Each scene shows the same named points in several views. A view is turned or mirrored, and shifted as a whole, has a little noise and may leave points out.
In the rows, 128 means zero.

Scene 1
View 1
miko: [138 138 154 137  90 182 127  95 105 131 124 115 132 165 109 148 150 127
 133 115 118 135 139 123 115]
Fadi: [124 135 148 150 115 174 141  97  76 151 115 135 129 155 137 141 150 133
 137 136 134 124 119 126 121]
domiz: [186 133 151 138 144 162 138 117  87 144 115 131 130 124 128 130 176 149
 138 101  98  90 134 115 131]
Pesi: [174 149 161 110  84 192 102  77 159 117 117  89 128 204  80 159 150 126
 138 141  76 179 156 117  95]
vanit: [110 129 131 151  73 181 117  76 104 151 135 119 123 190 114 138 127 120
 136 143 136 150 123 130 118]
mase: [151 116 134 162  55 183 143 134  70 116 158 129 132 100 106 133 160 112
 105   4 133  61 164 129 155]
pap: [188 143 161 116 115 176 119  97 124 127 113 107 131 161 102 145 164 136
 136 116  79 137 149 118 113]
devud: [163 112 112 156 120 150 121  94  78 167 142 142 123 136 134 107 150 143
 136 113 118  92 116 127 147]
Zago: [122 132 144 149  87 180 127  92  93 139 126 123 125 162 119 143 142 123
 134 120 131 131 129 124 121]
pepod: [107 135 153 153 115 176 144  96  75 151 113 133 128 159 141 147 149 134
 141 142 142 124 115 122 123]
vaza: [112 135 146 154 129 166 137  86  74 167 108 137 125 169 144 139 143 139
 148 167 143 133 100 123 118]
sepo: [130 146 166 141 121 179 146 109  80 137 106 127 130 148 133 155 166 137
 141 129 132 125 128 119 114]
nese: [187 162 182 101 141 180 108  76 150 130  86  97 130 200 101 156 165 151
 156 184  65 182 136 112  86]
View 2
Fadi: [154 117 137 144 126 116 164 137 125 120 109 131 109 124 123 116 136 145
 141 146 100 116 172 112 144]
domiz: [158 118 133 143 145 148 173 123 142 153 106 120  83 111 174 110 148 130
 158 179  83 130 144 107 113]
nese: [156  84 132 120 180  66 195 209 185 134 159 131  61 121 174  80 174 142
 186 101 124 145 159 133 169]
vanit: [133 118 157 131 124  92 151 144 107 106 131 150 146 111 124 115 159 154
 132 105 121 126 189 118 154]
mase: [128 165 130 154 107 195 119  23  85 160  84 160 124 104 202 119 167 125
 148 149 116 109 160  95  95]
vaza: [161 102 141 141 128 101 172 160 124 105 113 120 117 121  96 117 123 146
 130 153  91 118 177 113 152]
sepo: [159 111 122 146 135 123 164 130 133 126 109 130  83 133 131 106 139 139
 155 143 109 113 171 110 148]
Pesi: [132 106 147 116 159  75 167 179 148 126 160 157 110 108 178  91 192 151
 168  75 140 138 173 131 162]
pap: [146 115 134 127 156 116 170 148 151 149 134 140  82 110 195  94 177 136
 173 127 117 137 153 119 136]
devud: [150 128 161 131 132 138 162 125 115 135 110 120 141  95 149 128 144 139
 132 184  70 134 155 109 110]
Zago: [142 122 142 137 124 116 153 125 116 119 121 145 120 117 137 114 152 146
 145 125 119 118 175 114 146]
pepod: [157 115 131 148 118 116 163 136 119 112 108 129 109 128 105 117 128 147
 138 143 101 112 176 109 156]
View 3
vaza: [172 146 111 144 136  71 110 167 115 107 165  96 103 180 126 139 100 142
 132 102  91  86 116 174 141]
sepo: [160 119 122 133 149 104 109 158 112 121 173 124 109 151 141 154 105 134
 143 129  84 114 133 152 144]
Pesi: [ 89  91 116 140 140 141 103 131 128 132 150  74 156 156 114 166 147 137
  76  94  66 139  95 153 128]
miko: [133 113 116 138 132 114 111 146 126 129 146 109 117 149 137 149 132 135
 113 128  86 134 136 154 141]
devud: [168 137  88 139 105  78  94 143 104 143 140 106 105 158 150 101 143 147
 181 103 113 114 158 158 146]
pepod: [164 132 121 138 136  93 115 160 122 114 149 120  96 160 140 144 114 136
 124 136  93 110 139 162 148]
Zago: [146 127 113 144 127  99 114 155 132 119 137 108 104 157 138 140 132 137
 113 135  95 121 139 157 147]
mase: [154 114 114 136 105 115 110 137 130 158 104 170  76 110 191 110 168 128
 163 196 126 174 215 124 163]
Fadi: [166 135 113 138 136  87 108 160 117 116 157 113  99 162 138 140 111 142
 137 123  97 105 135 160 144]
vanit: [135 137 109 146 118  90 117 152 141 111 122  88 107 172 124 141 142 145
  82 117  97 110 122 170 145]
nese: [104  78 122 133 168 142  94 136  97 136 200  73 171 157 105 183 110 134
 110  63  45 123  74 154 121]
domiz: [162 105 106 132 138 106  88 144  89 157 177 126 120 140 156 130 123 135
 192 110  94 133 155 141 140]
View 4
pepod: [129 169 127  87 127 138 111 139  74  90 163 116 164 135 128 121 168 132
 112 137  95 106  71 144 124]
miko: [112 173 106  86 114 126 118 137 104  83 170 136 164 120 117 142 164 136
 132 132 129  92 111 114 121]
vaza: [134 170 135  72 142 139 124 135  72 104 169 106 151 137 118 121 164 120
  88 137  79 115  74 147 117]
mase: [164 164  76 181  73 111  72 169 130  53 164 163 192 117 170 107 165 155
 164 105 191  80 105 171 115]
Zago: [128 164 103 104 116 130 105 132  98  80 172 139 165 122 134 125 162 143
 130 126 132  93 110 135 114]
sepo: [126 178 117  89 106 131 114 157  93  94 154 116 178 130 119 141 176 124
 123 129 106  98  73 130 131]
domiz: [155 196 109 123  98 103 125 189 140 105 149 119 173 119 110 144 160 100
 110 110 130 103  94 149 129]
vanit: [113 154 116  79 143 141 116 101  77  82 185 138 143 124 126 123 150 148
 118 138 114  96 121 125 104]
Pesi: [ 78 182 109  45 130 127 146 113 115  94 176 149 146 109  83 170 151 128
 137 137 131  83 153  67 112]
pap: [123 189 103  93 108 110 133 160 133  99 162 135 163 113  99 155 156 114
 126 118 136  93 123 115 122]
devud: [169 176 109 131 129 111 112 158 123 106 171 128 142 121 125 110 143 117
  91 113 119 113 109 171 108]
Fadi: [133 171 119  93 124 133 114 144  88  94 165 117 162 129 125 126 165 128
 110 131 102 105  81 143 122]
nese: [ 77 202 124  18 122 115 168 140 123 117 156 119 155 112  57 192 162  96
 119 137 100  93 127  58 134]
View 5
sepo: [114  77  94 140 107  67 144 146 139 143 104 113 126 133 155 141 100 143
 128 111 172  89 132 123 111]
Pesi: [143 129  63 185 113  83 131 149  98 131 103 164  73 115 102 114 136  83
 120 129 143  96 151  92 126]
pap: [143  89  84 169 136  68 134 137 131 124  97 159 113 116 117 127 139 123
 128 123 144  77 129 138 133]
vanit: [106 135  94 140 103 109 136 160 100 166 112 115 123 129 132 134 128 102
 120 106 157 120 150  98 100]
devud: [116  91 130 151 131 106 144 148 125 170  92 110 187 112 134 147 149 150
 126  88 161 107 115 159 103]
miko: [117 106  92 138 117  80 133 148 123 135 111 132 118 135 133 137 124 112
 130 116 146  96 143 120 117]
pepod: [103  94 102 135  97  85 148 154 128 162 103  96 138 133 158 142  99 136
 125  97 181 106 135 114  94]
nese: [164  84  47 227 108  59 144 142 121 134  84 169  62  93 110 102 115 111
 114 128 168  73 141  92 126]
domiz: [132  61 113 156 136  67 144 133 149 135  92 131 160 119 141 145 134 160
 130 103 159  80 112 167 124]
mase: [ 84  96 151  55 158  82 123 132 151 114 127 114 198 170 151 179 149 138
 146 110 116  91 123 193 133]
Zago: [105 112  99 128 113  88 136 151 119 147 112 118 130 135 141 142 120 118
 126 108 158 106 141 117 108]
vaza: [109  93  98 164  89  93 151 158 125 180  95  92 140 116 156 134  99 141
 120  93 194 112 131 106  86]
View 6
nese: [211  80  88 166 121 155 146 176 111 165 180  69 157 103 106 157 101 155
 209  49  73 123 116 185 120]
mase: [ 77 150  55 121 126 114 101 138 176  94 143 190 154 111 130 127 133 117
  72 161 158 113 118 108  75]
vanit: [167 110 118 141 105 179 142 127 125 127 139 132 124 141 154 161 125 146
 112  94 107 117 165 173 131]
devud: [132 119 120 152 106 119 102 107 135 123 165 132 139 147 138 147 120 125
  95 137 151 139 144 179 112]
miko: [158 111  88 143 115 154 138 143 139 126 148 128 142 118 128 149 116 140
 132 101 110 116 134 157 109]
domiz: [138 112  90 159 114  93 108 134 147 128 183 113 166 121  99 138 106 119
 137 130 142 141 108 173  88]
Fadi: [175  94 118 152  96 153 150 111 139 122 141 113 142 138 114 160 107 139
 118 124 111 131 159 197 112]
Pesi: [186 103  86 147 126 180 142 173 112 153 159 106 134 112 144 159 124 159
 173  44  78 109 129 150 129]
sepo: [163  93  93 149 107 138 147 126 152 122 148 115 156 119  98 145  99 136
 130 130 109 125 140 185  96]
vaza: [182  89 133 159  93 147 144 103 133 128 147 103 139 147 114 157 108 137
 119 125 119 138 166 214 120]
pap: [158 108  76 152 126 133 124 163 129 147 174 112 158 105 117 146 113 136
 164  85 107 125 107 153 106]
Zago: [155 108  99 141 109 158 142 128 143 121 139 132 138 127 130 155 117 136
 114 113 117 123 150 169 112]

Which points are out of place in each view (at most two, in the order of its rows)? Write - if all are in place.
view 1 -> Pesi
view 2 -> -
view 3 -> pepod
view 4 -> Zago, pap
view 5 -> mase
view 6 -> devud, Fadi
